A landscape with many valleys, sampled at points; each row gives a point and its height.
A ball rolls from a point to whichever of its 2 nearest points has the largest drop for the distance, and stops where none of them is lower. Distance is the straight distance between rows; heights are no part of it.
J_37: [125 120 124 148 107 145 167 211 107 113 177 127 152  90  92 125 139 142
  80 153 137 136  52 131  97 106]  h=2.27
J_797: [179 108 123 110 108 135  87  92  56 118 144 130 145 130 132  95  80 108
  98 134 103  91 114 121  79 133]  h=7.54
J_810: [133 149 114 147 104 133  82 126 131 136 171  96  93 129 114 128 120  91
 142 114 116 156 163  98 103 156]  h=3.61
J_965: [130 149  98 125  93 148  64  53  86 105  75 123 103 149 111 131  73 102
 140 134 120 132 192 130  98 139]  h=6.76
J_766: [161 157 173 126 134  81 122  88 153 133 147 139  98 111 179 123 123 108
 108  82 165 116 130 114 150 152]  h=2.56
J_875: [136 149 165 120 165  94 158 141 197 110  88 154 129  94 147 144 116 137
 125 106 166 127 125 141 178 123]  h=2.29
J_737: [136 135 136 145 122 126 153 210 153 118 140 139 152 107  98 134 138 143
  91 128 132 131  82 141 124 119]  h=2.02
J_491: [ 89 160  82 116 146 134 126 148 109 128  82 111 135 162 124 141 142 119
 167 161 112 130 174 171 147 161]  h=4.70
J_890: [115 143 147 125 148  97 199 203 186 132 170 141 125 109 103 138 142 134
 117 106 116 158  87 131 179 168]  h=1.56
J_476: [109 151 159 133 153  93 135 182 207  92  88 151 108 107 122 147 119 118
 132 112 162 149 146 137 180 138]  h=2.06
J_331: [151 139 155  84 142 138 196 141 126 127 166 159 103  97 130 110 145 147
 151 164  97 109  43 168 144 171]  h=4.55
J_193: [150 122 128 103 130  92  55 123 149  98  79 125 117 152 126 133  94 106
 130  93 124 119 197 101 151 144]  h=5.62
J_806: [133 138 147  87 156  79  95 149 163 107 102 128 110 141 149 132 138 103
 129  93 121 113 160 124 194 189]  h=3.35
J_324: [161 101 179  83 140 124 132  35  97 156 158 150 132 137 170 108 153 136
 128 119 118  88 114 112 148 129]  h=2.35
J_326: [142 164 140 141 126 114 145 132 152  89  89 134  97  92 150 157  89 143
 132 142 178 131 114 171 136 121]  h=5.00
J_42: [111 120 114  98 140 130  91  44 103 133 132 122 124 168 127 116 149 120
 185 104  82 120 189  96 144 160]  h=5.67
J_209: [130 154 114 155 115 113 126  84 101 151 112 116 141 110 138 130  66 108
  77 105 160 144 174 132 105 107]  h=4.38
J_226: [ 97 172 103 200  99 145 170 120 123 141 123 116 111  96 136 145 122 140
 130 153 183 175 142 156  74  94]  h=3.44
J_185: [112 163 123 121 150 120 179 196 158 147  80 129 160 130 127 141 123 134
 115 140 130 137 141 179 172 157]  h=0.30
J_932: [ 82 140 110 126 154 112 145 150 146 173  90 123 175 152 132 146 161 125
 105 118 132 132 183 136 159 138]  h=1.34
J_288: [136 108 109 111 107 160  86 128  79 120 168 112 106 162 107 108 142 129
 173 159  73 101 122 117  92 149]  h=4.47
J_73: [169 170 117 134 121 136 134 158 113  75  84 134 105  91 161 154  69 133
 115 158 179 124 132 192 124 130]  h=5.14
J_549: [123 146 101 111 139 133 110 125  90 164 132 109 154 157 133 125 142 111
 112 125 105 115 160 148 133 183]  h=3.15
J_262: [112 135 117 174 103 133 120  87 140 132 131 135 117 118 118 137 117 130
 124 116 149 144 160 102  85  84]  h=2.28
J_201: [166 154 161 103 141 130 169 136 146 101 139 156  91 107 141 129 128 138
 157 146 128 116  72 164 142 152]  h=4.71
J_794: [ 99 129 109 138 138 122  90 131 141 132 174 103 100 174 106 124 165 120
 170  92  89 140 166  65 122 155]  h=5.87
J_825: [160 156 136 156 105 119  79 121 123 117 172 111  78 114 126 137  83  83
 117 100 138 142 150 105  93 155]  h=3.39
J_878: [116  91 125  97 161 121 159 180 173 118  98 162 168 144  79 126 167 158
 156 145  93 129 105 126 177 102]  h=6.15
J_371: [131 157 135 124 110 103  82  68 122 119 104 111  69 124 172 119  94  97
 143 113 146 128 174 139 144 180]  h=5.35
J_87: [104 145 167 161 160 108 178 135 177 166 175 154 135  88 146 144 160 142
 111 103 152 139 108 136 135 112]  h=3.03
J_565: [ 86 117 112 153 105 155 145 209 143 146 150  99 175 146  96 138 174 132
 101 118 106 158 104 105 119 109]  h=3.96
J_46: [163  88 151 103 127 122  79  84 132 101 156 144 111 148 124 108 148 136
 174 129  96  89 116  71 116 124]  h=3.62
J_428: [104 158 113 174 105 122 124 206 141 164 156  76 136 134 116 159 143 105
  78  92 137 187 146 109 125 151]  h=3.43
J_728: [101  99 159 151 134 140 149  37  77 213 157 117 161 138 119 117 132 131
 110 114 106 144 169 108 124  69]  h=5.22
J_240: [110 154  98 161 132 117 124  97 112 148  70 117 149 125 160 136  92 115
  90 120 180 155 186 158 125 121]  h=4.19
J_306: [118 116 128  97 124 111  76  40 126 116  88 121 109 151 125 118 111 118
 158  94 112 120 196  92 146 158]  h=5.64
J_217: [103 131 130 149 141 125 127 159 199 116 114 139 130 133  96 142 170 142
 152 116 127 141 139 106 134  92]  h=6.06
J_224: [109 126 120 131 143 129 165 209  83 146 126 127 182 112 127 118 127 136
  39 139 124 121  86 171 137 142]  h=2.57
J_466: [117 114 109  99 125 132 157 225 144 125 125 129 152 157  94 139 130 141
 126 133  76 140  92 141 171 166]  h=3.70
J_630: [141  99 158 139 136 130  95 107 146 134 218 124 114 121 113  94 135 111
 136  87 107 124 110  40 103 124]  h=4.06
J_75: [106 151 107 120 128 153 141  95 127 106  67 134 117 136 154 139 111 146
 180 167 146 125 142 180 138 123]  h=3.57
J_238: [106 123 105 106 126 162 138 183  69 152 143 119 143 156 119 123 141 130
 116 156  83 114  83 172 116 173]  h=3.34
J_588: [ 88 131 143  96 163 117 177 115 182 131  68 150 131 137 142 129 159 143
 180 133 120 124 148 149 208 145]  h=2.67
J_725: [117 140 152 119 156 122 195 144 188 127 127 172 117 101 103 128 165 168
 169 144 112 141  81 135 167 104]  h=2.66
J_537: [ 96 132 154 165 150  83 135 117 203 131 116 143 121 104 144 144 128 129
 119  84 167 155 163  92 137  89]  h=2.41
J_336: [136  80 149 114 134 107 130 213 137 114 164 140 158 114 106 115 147 122
  43 124 119 117  52 105 129 135]  h=5.18
J_839: [121 122 119 127 158 102 122 144 131 159  86 128 199 157 135 137 128 115
  71 106 128 116 189 132 151 124]  h=1.74
J_47: [145 126 147 130 135 103 183 218 185 116 155 149 131 104  94 141 133 141
 107 123 128 143  55 135 151 139]  h=1.81
J_769: [ 99 150 161 123 128 125 160  87 193 102 113 154  62 100 153 132 146 157
 200 130 158 147 117 143 157 133]  h=2.11
J_519: [205 140 125 119  94 133  74 147  73 101 167 115  85 135 132 125  82  96
 118 125 111 101 120 134 103 169]  h=5.56
J_321: [104 145 136 148 152 133 195 104 103 190 134 124 151 111 167 145 134 142
  96 131 145 128 131 177 130 107]  h=5.06
J_497: [ 79 156 133 130 160 120 191  92 132 185 113 119 129 114 177 145 149 139
 138 130 144 141 154 186 151 126]  h=5.24
J_799: [ 99 144  74 150 112 138 104 118 119 121  41 111 151 164 118 137 104 128
 131 145 137 148 199 137 114 111]  h=6.92
J_863: [ 82 152 133  94 162 106 158 145 173 120  92 131 108 136 125 128 152 125
 178 124 109 135 155 148 211 196]  h=2.91
J_3: [121 108 124 156 130 152 170 170  77 129 168 133 163  85 123 108 147 131
  54 165 142 117  60 142  88  80]  h=2.63
J_844: [ 95 173 106 186 117 111 143 161 147 167 143 103 145 113 126 138 149 113
  89 114 153 172 161 121 106 117]  h=3.33
J_378: [132 112 109 118  83 178 131 215  74 123 187  93 105 147 121 136 117 124
 127 158  98 143  65 133  84 140]  h=1.72
J_464: [135 170  84 144 119 143 143 159  72 158  97  99 161 120 147 136 105 131
  65 135 143 137 158 185 108 145]  h=4.07
J_311: [ 84 146  86 105 138 129  98  98 105 134  81 107 118 164 137 130 142 120
 167 150 103 126 196 147 155 183]  h=4.82
J_602: [124  81 136 109 132 145 124   8  77 157 118 134 146 152 134 121  99 133
 139 105 108 109 158 108 127  96]  h=4.42
J_967: [136 145 116 155 100 149 128 159  93 154 195  94 118 107 139 131 112 111
 100 138 140 146 106 141  94 164]  h=4.48
J_995: [169 106 138 129 123 132  72 124 142 105 192 134 111 135  98 114 133 122
 146 118 103 106 117  69 102 108]  h=3.85
J_974: [152 122 180  77 171  96 160 133 166 137 150 164 136 119 142 114 172 137
 121 105 107  94  79 129 181 170]  h=2.44
J_268: [133 126 103 147  83 184  77 132  52 163 173  92 146 133  82  90 104  97
 105 130  93 139 142  87  77 140]  h=4.39
J_712: [157 107  98 112 118 157  93 128  52 129 120 122 166 162 124 100 127 119
  90 149  94  86 123 136  91 138]  h=7.65
J_952: [ 79 163 110 181 120 129 165  71 135 164 123 112 104 103 154 144 118 130
 138 137 186 172 158 154 106 100]  h=3.25
J_953: [162  75 176 127 128 104 128  32 157 126 143 160 129 127 127 124 124 142
 127  81 155 119 117  72 142  70]  h=2.65
J_191: [143 124 114  84 101 139 152 202 114 113 159 121  93 143 108 141 119 129
 144 158  79 133  66 161 134 168]  h=2.30
J_610: [166  60 147 120 138 119 111  66  94 122 111 158 173 135 130 115 111 143
  98 132 126 101 115 105 107  61]  h=3.26
J_899: [160 105 118  64 122 137 107 192  92 108 160 119 101 150 124 126 113 123
 128 150  85 101  66 152 132 175]  h=2.62
J_431: [127 148 132 101 165  77 110 138 154 138  91 121 140 131 170 133 121  99
  98  92 148 114 180 146 182 181]  h=3.55
J_594: [163 146 107 120  97 163  86  63  69 116 122 123 101 144 131 112  80 121
 149 148 112 106 148 137  89 141]  h=6.63
J_210: [154 154 128 172 107 110 110 117 117 125 111 118 156  99 118 137  68 103
  50  87 178 155 163 109  96 102]  h=4.53
J_992: [105 122 131 158 137 128 183  90 123 165  84 136 171 121 156 156 114 143
 103 139 165 134 147 179 136  79]  h=4.83
J_847: [141 132 128 146 118 135 118 149  95 150 200 108 145 119 128 106 113  98
  87 117 127 131 124 100  82 147]  h=4.31
J_455: [104 156  97 151  97 183 148 166 126 110 134 125 102 122  96 144 144 161
 186 180 122 149  98 153  89  99]  h=0.97
J_123: [144  64 132 114 123 142  96  87  82 133 176 146 149 132 105  72 139 111
 113 145  90  85 104  66  82  99]  h=1.52
J_667: [ 87 136 102 160 107 137 110  80 123 153 114 121 139 137 100 122 137 129
 152 118 117 146 187  95  98  99]  h=2.54
J_582: [139 100 174 113 148 109 131  47 117 173 180 136 147 124 149 107 135 114
 101  85 113 102 143  82 146 121]  h=3.28
J_573: [114 175 136 127 147  98 183 185 171 143 155 115  90 116 125 154 134 114
 123 117 127 165 107 170 171 198]  h=1.17
J_439: [170 137 120 107 115 150 101  70  96 103 129 136 102 143 152 115 119 135
 177 149 109  88 124 137 116 139]  h=6.51
J_714: [160 110 150 126 117 120 139  29 124  96  94 140 114 120 169 134  87 135
 114  91 196 114 120 146 137 116]  h=3.93
J_987: [ 81 145 102 143 131 143 129 138 134 166 171 111 121 151 111 129 178 127
 167 120 100 153 154 106 114 146]  h=5.91
J_944: [135 123 109 125 126  95  51 154 159 114 106 113 127 152  93 136 121  98
 114  90 116 137 197  80 150 152]  h=5.70
J_572: [150  79 119 101 128 138 105  48  83 126  90 148 156 162 130 108  91 143
 130 131 107  88 138 123 123  85]  h=3.88
J_720: [145 154 135 123 150 130 192 130 106 134 128 147 140  87 159 137 109 151
 100 143 149 114  92 193 133 145]  h=3.29
J_734: [121 118 106 118 130 152 146 202 154 112  75 140 187 144  70 142 141 150
 143 158 112 130 120 142 158  97]  h=6.21
J_535: [159 140 130 165 119 103  94 189 137 122 135 119 151 122 111 142 109 120
  55  94 150 138 140 123 114 132]  h=1.25
J_394: [203 105 115 113  93 142  65 165  79  82 141 118 100 147 100 125  98 119
 125 136 102  96 110 120  93 117]  h=5.71
J_930: [123 114 130 141 137 149 160  75 134 139 114 147 145 124 125 136 142 160
 150 151 148 122 119 143 114  68]  h=2.32
J_328: [144 112 124 124 108 112  83  88 141  57  45 134  95 138 137 131  72 126
 161 129 172 133 151 130 132 112]  h=7.10
J_40: [136  84 132 128 133 116 112 223 142 127 139 127 199 135  99 115 155 132
  51 114 117 129  93  89 128 106]  h=5.28
J_543: [132  94 100 103 115 152  86 145 116 100 128 141 129 176  88 119 162 153
 177 159  76 104 125 110 116 127]  h=4.35
J_938: [101 162 137 176 140 112 181 152 152 183 154 123 153  87 143 154 143 134
  82 110 162 160 133 141 116 107]  h=3.20
J_511: [123 162 122 144 136  99 102 170 178 105  71 118 116 109 132 144 110 114
 122 124 163 152 168 141 151 140]  h=1.83
J_601: [123  78 127 128 147 113 112  76 138 130  81 140 157 150 126 138 128 147
 133 104 132 123 162 109 137  74]  h=4.44
J_642: [115 112 111 138 128 128 113  89 149  84  35 137 136 160 146 138  82 135
 144 133 173 134 170 139 143  96]  h=7.04
J_838: [163 141 133 141  96 125  82  46 119 108 125 130 105 121 114 121  51 110
 133 103 142 134 144  97  90 108]  h=7.27
J_290: [182 131 134 106 124 131 136  67  94  91 109 145 127 115 172 130  84 148
 136 148 164  90  96 156 107 129]  h=4.95
J_516: [127 105 128 116 139 151 153  91 147  91  61 154 132 140 127 144 121 174
 185 162 145 115 114 145 128  65]  h=2.69
J_917: [106 140 104 110 122 117 125 238 162 133 119  89 129 161 100 162 123 117
 106  95 108 170 143 123 167 170]  h=3.66
J_836: [154 131 112  94 122 138 112 175  82 131 136 108 134 155 138 135 101 113
 101 144  91 104 108 174 126 177]  h=3.04
J_449: [167 126 107  98 125 164 113  97  98  92  91 142 122 145 136 127 123 154
 178 174 110  93 111 169 109 118]  h=6.42
J_819: [116 143  90 170  77 161 105 164  78 172 166  66 153 139 102 112 132 100
  98 117 108 165 143  96  83 142]  h=4.26
J_905: [ 91 117 117 156 109 181 163 156  81 169 204 101 147 119 125  92 137 115
 101 160 115 136  81 127  78 127]  h=3.90
J_364: [139  96 172  93 159 106 148 107 151 142 140 161 139 124 153 124 176 149
 137 120 112  94 106 132 169 126]  h=2.07
J_541: [103 100 111 143 102 168 124 200  98 136 144 104 181 140 100 117 155 129
  76 135  99 144  92 113 105 111]  h=4.04
J_997: [140  97 114 114 117 124  89  67 126 108  88 140 157 160 111 118 105 143
 154 123 110 108 146  89 115  78]  h=4.24
J_317: [107 149 118 141 124 132 104 111 141 117 116 128  71 135 137 132 131 123
 173 135 126 140 157 136 119 153]  h=3.92
J_187: [ 88 149 126 122 162 104 161 166 168 149  53 132 174 127 131 144 123 113
 117 123 152 142 178 153 182 135]  h=0.89
J_882: [160 175 154 125 136 121 162 151 149  93 111 143  74  80 138 151 106 135
 145 141 149 125  94 183 162 159]  h=4.86
J_608: [ 96 111 127 140 123 137 153 210 157 140 179 119 138 140  88 140 168 142
 123 128 100 160  69  94 118 132]  h=3.91
J_204: [128 131 116 109 128 128 139 240 177 104  80 111 142 156  73 162 125 115
 141 123 113 152 141 127 186 147]  h=3.78
J_373: [189 119 172 114 135 102 112 156 166  96 177 153 103 110 135 125 136 123
 129 107 123 110  64  89 127 144]  h=1.42
J_685: [174 111 177 102 149 100 150 104 185 101 116 175 127 102 146 132 142 155
 137 115 153 110  79 108 151  95]  h=2.85
J_936: [170 172 119 135 113 127 108 156  95 106 125 113  95 103 146 147  88 119
 115 140 158 122 134 184  97 149]  h=5.29
J_426: [ 70 131 102 152 145 105 105 145 181 128  96 113 125 142  94 134 159 123
 160 114 135 160 192  93 143 110]  h=6.02
J_320: [ 82 110 146  94 161 129 142  74 164 122  52 144 141 150 161 144 141 145
 176 125 144 115 161 139 198 113]  h=2.95
J_809: [157 130 128 146  95 115  60  63 134  69  79 131  64 122 122 129  62 115
 149 113 164 141 161 113 109 109]  h=7.18
J_843: [149 129 138 105 127 125 129 122 167  82  80 155 112 130 133 140 127 155
 182 148 143 113 114 140 151 112]  h=2.94
J_94: [107  93 159 131 128 161 153   4  73 191 149 136 139 132 126 113 102 126
 144 117 118 133 138 111 108  77]  h=4.89
J_988: [124  97 139 128 133 122 123 139 107 154 182 122 150 137 121 102 142 111
  97 122 115 112 100 103 113 138]  h=4.10
J_486: [ 97 158 102 155 110 124  82 108 127 133 155  93  55 134 121 129 135  99
 190 126 116 157 173 105 101 161]  h=3.76
J_244: [118 112 111 105 149 131 123 147 115 146 125 131 159 147 121 119 159 148
 131 139  98 102 130 142 136 142]  h=3.40
J_790: [120 165 111 102 136 123 172 203 141 141 133 101 109 136 122 152 118 109
 126 134 110 151 114 184 174 202]  h=1.39
J_955: [173  99 150  81 143 109  96 129 157  89 135 149 103 142 123 131 160 144
 167 120  94  86  94 100 157 144]  h=3.32
J_85: [144 166 143 149 117 137 138 153 128 127 192 112  75  99 138 136 119 116
 153 131 145 137 102 149  99 160]  h=4.66
J_106: [129 168 131 116 124 114 107  63 106 130 150 110  65 122 170 114 127  93
 167 123 127 122 160 134 138 208]  h=5.17
J_350: [131  81 116 104 122 147 104 124 120 103 140 160 122 140  97 106 175 154
 172 176  86 103  77 110  97  90]  h=4.25
J_465: [ 63 144 107 168 122 110 122  63 132 142  85 116  95 119 152 129 111 118
 156 124 167 185 184 137 126 113]  h=3.01
J_194: [101  89 110 112 124 173 141 125  80 136 138 142 146 145 105  94 176 151
 154 189  83  90  86 138  96  87]  h=4.11
J_487: [119 123 111 109 138 156 176 163 127 118  86 150 170 130 112 134 131 164
 146 178 124 119 107 174 137  88]  h=6.28
J_523: [124 131 104 130 127 132 105  94 117 155 113 114 141 147 126 124 121 117
 122 120 114 123 179 117 114 129]  h=2.82
J_74: [121 136 115 177  92 184 123 110 111 141 187 110 111 115 104 101 130 127
 155 171 127 145 128 105  68  96]  h=4.23
J_656: [183 111 163 118 142 132 136 116  98 114 194 140 130  87 159  83 126 115
  98 157 134  88  59 117  87 129]  h=3.74
J_176: [136 154 127 116 137 126 184 194 106 145 132 132 162 106 143 127 114 142
  76 144 134 130  93 195 142 163]  h=2.90
J_504: [123 165 117 120 139 124 158 201 150 117  92 115 110 120 123 148 100 104
 122 145 130 142 144 186 174 173]  h=0.90
J_44: [168 104 153 140 130  96 123 203 134 110 191 132 146 111 123 115 126 111
  58 101 133 121  64  92 102 125]  h=5.07
J_120: [117  74 134 104 139 156 115 109  77 134 188 130 127 144 114  73 163 105
 131 160  82  72  83  88  98 120]  h=2.34
J_606: [113 117  99  99 140 142 112 184 127 126 127 114 140 168  98 150 149 132
 145 134  80 122 133 127 156 151]  h=3.56
J_389: [141 176 133 185 121 116 135 127 137 131 153 118 118  76 146 145  93 124
  99 108 183 149 136 127  96 118]  h=4.67
J_779: [166 128 125 123 128 122  94 190 151  84  96 132 132 138  97 145 122 131
 141 137 121 121 126 123 138 119]  h=1.78
J_341: [164  50 136  99 137 115  92  97 103 110 128 159 165 136 107  79 144 126
  88 148 101  83 102  78 103  72]  h=2.49
J_356: [140 102 157  95 141 133 143  65 117 138 135 152 124 141 162 118 168 148
 160 139 107  90 107 130 149 117]  h=1.51
J_780: [ 63 160  82 135 124 122 114 161 125 140  68  91 121 136 131 135 136 105
 156 155 140 160 193 167 150 148]  h=4.57
J_417: [ 95  78 152 140 144 128 122  91  84 203 163 132 179 140 102 103 153 115
  84 115  86 120 154  86 130  83]  h=5.48
J_103: [108 163  96 170 114 146 156 161 109 139  83 104 181 113 127 147 122 140
  71 143 163 151 157 167 101 101]  h=3.89
J_715: [103  98 115 150 129 140 108 130 101 186 161 118 185 150 105 114 165 119
  90 100 100 136 169  81 115 111]  h=5.44
J_357: [170  98 139  88 154 105 112 152 129  97 105 156 168 127 127 121 128 137
  99 135 125  89 102 126 133 125]  h=1.90
J_390: [180 130 161 163 122 106 121 159 127 120 203 131 125  86 127 120 105 107
  84 106 147 126  81  88  84 114]  h=4.92
J_751: [196 132 157 118 139 117 132 133 111 103 152 146 136  76 146 116 116 132
  94 146 147 104  66 142 110 117]  h=3.17
J_370: [ 69 110 128 157 131 107 117  68 174 126  75 135 108 125 144 130 121 127
 163 105 168 167 182 111 149 102]  h=2.80
J_242: [127 102 119 148 126 118 104 167 132 153 127 123 202 142  98 114 153 128
  57  96 113 120 150  96 130 105]  h=5.36
J_211: [102 125  92 158 105 143 115  84 124  95  41 122 130 131 124 141  79 138
 150 147 179 152 176 150 109  91]  h=6.98
J_877: [157 121 159 112 135 142 167 147  98 118 197 136 106  84 147 108 139 131
 125 162 125  96  31 152 107 157]  h=4.28
J_92: [139 126  98  96 123 168 132 158 122  94  69 152 143 146 105 125 123 159
 173 182 101 105 121 166 134 111]  h=6.35
J_526: [186 130 149 117 102 136  82  57  99 122 149 131 117 108 124 105  62 104
 110 112 126 108 127  90  89 124]  h=7.38
J_365: [ 98 109  91 125  80 185 117 185  79 141 182  90 119 170 114 126 141 130
 136 149  74 150 100 118  88 148]  h=1.44
J_678: [154 152 139 155 122  88  94 160 155 103 110 119 112 112 125 148  98 105
  98  96 163 140 160 122 120 119]  h=1.55
J_520: [151 124 155 105 130 148 143  81 131 117 165 152  97 128 152 108 181 157
 191 149 105  97  83 122 134 141]  h=0.92
J_653: [117 129 150 111 153  81 134  74 143 143  82 129 136 132 188 133 113 103
 108  95 159 120 168 139 177 151]  h=3.79
J_577: [134 116 135 169 117 139 150  77 131 117 139 144 130 101 130 132 112 155
 131 132 155 130 115 108  87  60]  h=1.88
J_706: [108 135 118 117 133 119 132 206 184 100  93 124  97 141  77 149 141 126
 176 135 107 146 137 137 180 150]  h=3.86
J_26: [135 136 151 123 126 141 116  62 147 110 154 144  82 120 150 113 158 140
 192 119 137 120 110  94 128 126]  h=1.38
J_531: [135 121 126 109 132 112  91 152 156 114 168 115 102 159 118 135 147 121
 157  98  90 123 141  83 147 164]  h=5.82
J_429: [132 146 114 117  91 162 151 208 107 126 170 101  99 128 120 155 108 125
 139 141 107 151  81 165 111 159]  h=2.03
J_500: [204 154 118 144  90 127  99 183  85 108 166  94  88 112 139 144  76 104
 102 108 143 132 131 147 100 147]  h=5.42
J_733: [102 140  80 143  99 121  61  96 106 118  62 105 113 137 111 122  89  95
 137 136 139 162 214 124 115 139]  h=6.85
J_646: [136 145 100 150 111 126  97 178 126 126  98  99 156 151 114 139 121 110
  93 117 132 143 172 123 127 135]  h=1.54
J_166: [156 117 139 155 120 137 129 116 132 120 174 148 131 103 135 112 130 145
 131 131 141 115  90  95  80  84]  h=1.40
J_406: [103 130 118 112 136 130 138  58 119 130  65 132 126 151 171 137 120 136
 156 133 152 117 167 166 166 138]  h=3.30
J_208: [103 182  88 154 115 143 134 152  96 159  99  95 125 121 148 146 112 109
 113 152 158 158 160 188 114 161]  h=4.27
J_173: [ 97 158 119 182 123 154 191 125 128 144 141 132 140  81 131 154 135 168
 134 158 164 158 109 167  93  76]  h=3.60
J_150: [105 123 117 134 125 168 161 146  62 167 166 115 154 130 145 107 145 136
 107 170 105 104  93 168  88 149]  h=3.63
J_199: [125 177 158 116 128 137 146  69 121 137 175 127  65 126 179 121 149 118
 177 134 128 121 118 145 124 193]  h=4.98
J_256: [ 78 113 153 163 141 104 151  62 174 154 115 133 106 112 147 140 128 129
 139  87 170 167 164 118 141  83]  h=2.60
J_684: [116 139 108 126 131 105 125 205 139 159 152  91 148 150 118 146 131 108
  77  93 119 142 124 127 139 178]  h=3.54
J_950: [143 114  93 134  95 161  67 104  76 130  88 109 164 159  84 111  93 125
 114 136  93 117 178 116  86 113]  h=4.68
J_957: [121 129 120 131 138 134 148 180 104 158 101 122 213 132 140 128 139 128
  55 121 127 123 146 158 146 128]  h=2.16
J_172: [114  92 126 123 121 164 149  81  69 149 140 137 158 129 128  99 142 151
 120 174 110  86 109 136  94  80]  h=3.80
J_152: [141 185 140 139 120 134 142 114 129 113 156 122  52  93 164 140 133 119
 166 148 148 137 106 168 117 166]  h=4.80
J_681: [155 113 138  79 134 117  82 120 167  67  98 145  99 154 111 131 148 142
 184 127 117 103 125 108 161 126]  h=3.16
J_485: [200 106 143 106 135 106  97 196 147  79  99 148 159 114 108 132 114 140
  99 139 131 109  95 116 139 101]  h=1.45
J_729: [119 156 111 180 115 154 175 173 129 129 113 125 158  96 111 148 138 156
 104 146 157 155 115 156 113  84]  h=3.75
J_761: [157 100 120 108 129  96  63 158 139 115 154 108 133 172  96 127 140 103
 116  79  94 119 161  74 130 154]  h=5.76
J_475: [ 80 124 128 123 135 122 121  42 134 133 132 129  94 135 138 124 168 132
 194 108 111 144 183  98 146 134]  h=5.57
J_66: [189 129 161 112 118 124 138  27 102 107 142 137 114 110 185 124  82 131
 119 113 162  92  98 123 123 123]  h=4.49
J_257: [124 124 111 141 108 176 107  87  94 145 192 115 118 143 107 103 142 124
 174 151  95 121 131  90  71 125]  h=4.40
J_564: [108 105 103  98  96 149 158 236 145 134 160 109 120 163  86 140 136 142
 121 141  79 174  72 118 146 146]  h=3.81
J_230: [173 135 186 110 146  79 122 105 167 115 174 146 102 102 169 128 131 122
 115  81 145 101  89  89 149 153]  h=2.08
J_590: [107 126 124 174 107 181 134 139 110 157 224 108 129 105 109  92 138 118
 126 153 125 144 103  92  60 105]  h=4.09
J_228: [173 116 144  85 151 108 139 159  97 109 135 143 151 112 145 115 120 132
  77 143 115  87  63 156 137 149]  h=2.52
J_409: [107 113  91 160  96 157 119 188  75 167 155  84 180 137 113 106 145 120
  52 119 109 148 118 112  96 137]  h=4.15
J_984: [109 140 165 106 164 118 189  98 189 127 105 155 109 111 138 130 169 153
 173 128 138 131 114 150 189 134]  h=2.40
J_856: [110  97 137 144 146 107 152  89 151 149  70 131 165 139 150 154 108 138
 103 108 173 135 158 143 152  77]  h=4.64
J_450: [127  98 171 131 149 112 141 107 119 165 198 136 142 109 143 101 153 121
 102 110 116 109 103  92 128 111]  h=3.83
J_859: [121 119 160 124 126 120 138  48 168 104 101 145  81 131 155 120 146 151
 182 109 157 124 131 117 156 122]  h=1.79
J_908: [ 67 121  85 138 130 128  94 169 156 132 103 106 158 169  85 137 179 130
 152 120 103 158 187  99 155 127]  h=5.99
J_659: [163 157 151 185 124 114 154 151 139 127 187 130 132  63 143 139 105 120
  77 102 184 141 101 111  92 107]  h=4.78
J_167: [136 135 124 115 125 103  65  66 129 112  71 136  98 146 151 122  87 106
 130 112 139 130 192 121 145 156]  h=5.50
J_484: [189  86 172 127 141  95 132  71 162 100 133 167 128  99 150 129 125 144
 122  97 166 117  81  91 123  72]  h=3.08
J_954: [104 116 124 123 150 121 161 168 201 112  74 172 157 125  84 144 152 151
 175 137 118 136 134 105 165  70]  h=6.10
J_111: [131 134  90 126  94 174  84  96  53 158 143 107 145 157  79 102 109 114
 123 124  88 125 169  92  91 133]  h=4.52
J_214: [120  88 138 141 127 157 170 104  65 138 157 147 161  93 137 111 145 144
  85 180 124 101  76 140  84  68]  h=3.24
J_607: [ 65 142 147 118 155 121 149  62 139 150 132 121  92 128 167 125 189 135
 190 120 116 142 158 123 164 149]  h=5.47
J_45: [145 124 179 104 146  94 157  93 192  92  83 168 115 108 160 147 124 144
 139 107 179 119 105 131 169 105]  h=2.58
J_522: [129 106 145 124 137 124 144  41 124 109  61 132 118 135 179 137  94 139
 145 117 183 128 145 170 156 127]  h=3.59
J_828: [108 125  89 137  96 185 131 164 101 127 157 114 114 154  95 126 149 151
 188 173  83 139  91 139  90 129]  h=1.19
J_711: [159  97 152 112 138 117 135 140 143 115 166 162 125 107 117 125 159 142
 127 137 126 108  60  98 110 107]  h=0.84
J_650: [ 96 165 108 128 116 160 124 131 131  95  90 128  82 126 126 147 125 139
 183 176 132 142 152 168 118 120]  h=3.77
J_293: [ 83 159 138 120 158 113 160 104 152 180 140 124 114 122 162 134 174 137
 146 122 121 134 153 150 167 163]  h=5.37
J_153: [135 109 153 137 133 101 109  53 167 108 121 147  99 129 135 121 123 125
 146  78 149 135 137  80 136 104]  h=2.18
J_985: [ 69 129  82 153 119 138 100 159 126 165 137  88 148 161  93 130 173 124
 130 119  90 165 183  97 118 133]  h=5.95
J_294: [132  84 159 116 139 120 140 176 153 121 201 149 108 112 104 103 165 123
 118 139 120 117  39  84 110 116]  h=1.29
J_721: [130 146 138  87 157 107 137 165 169 113 120 133  95 137 134 136 150 115
 150 108 104 124 113 148 192 197]  h=3.14
J_99: [120 127 171 137 157 118 188 125 190 153 156 169 123  90 131 132 165 160
 140 123 137 133  82 131 148  84]  h=2.83
J_655: [104 148 158 159 137  79 134 148 213 116 125 151  86  88 141 146 133 124
 134  90 178 167 145 109 152 123]  h=2.26
J_747: [129 144 125 105 146 147 187  86 124 107  56 148 135 130 166 146 101 159
 163 167 164 114 126 203 153 119]  h=3.82
J_929: [ 76 174  79 155 127 129 126 117 113 171 115  96 110 133 127 136 147 111
 143 145 135 162 187 154 112 144]  h=4.43
J_789: [ 97  64 144 103 140 126 130 179 132 133 207 130 147 149  98 114 173 112
  99 140  90 115  56  67 120 120]  h=1.75
J_785: [134 125 145 104 146 127 181  92 123 141  95 153 138 128 170 143 118 158
 125 149 141 108 114 181 154 124]  h=3.71
J_162: [147 130 104 121 116 131  75 219 135  89  93 104 119 158 100 154 116 118
 109 114 116 129 149 125 144 143]  h=1.80
J_631: [178 164 154 130 123 104  98  81 128 130 175 120  93 102 154 116  87  86
 111  87 157 129 147 101 125 168]  h=3.02
J_922: [102 142 117 128 138  94 125  73 116 155  57 109 139 138 174 124  90  95
 100 109 174 156 193 155 157 155]  h=4.02

Where does a ball stop that starts at each point below?
J_394 -> J_485
J_257 -> J_455
J_491 -> J_535
J_111 -> J_711
J_630 -> J_711
J_543 -> J_573
J_311 -> J_535

Call two points neighbours if one is among the 2 nearest of the other. Go from one point of each pair to the other, from neighbour to neighbour, staying as low as possible. Name the highest point that can't be avoided.
J_485, J_455 -> J_650
J_485, J_535 -> J_162
J_185, J_984 -> J_747
J_185, J_573 -> J_790
J_535, J_356 -> J_484
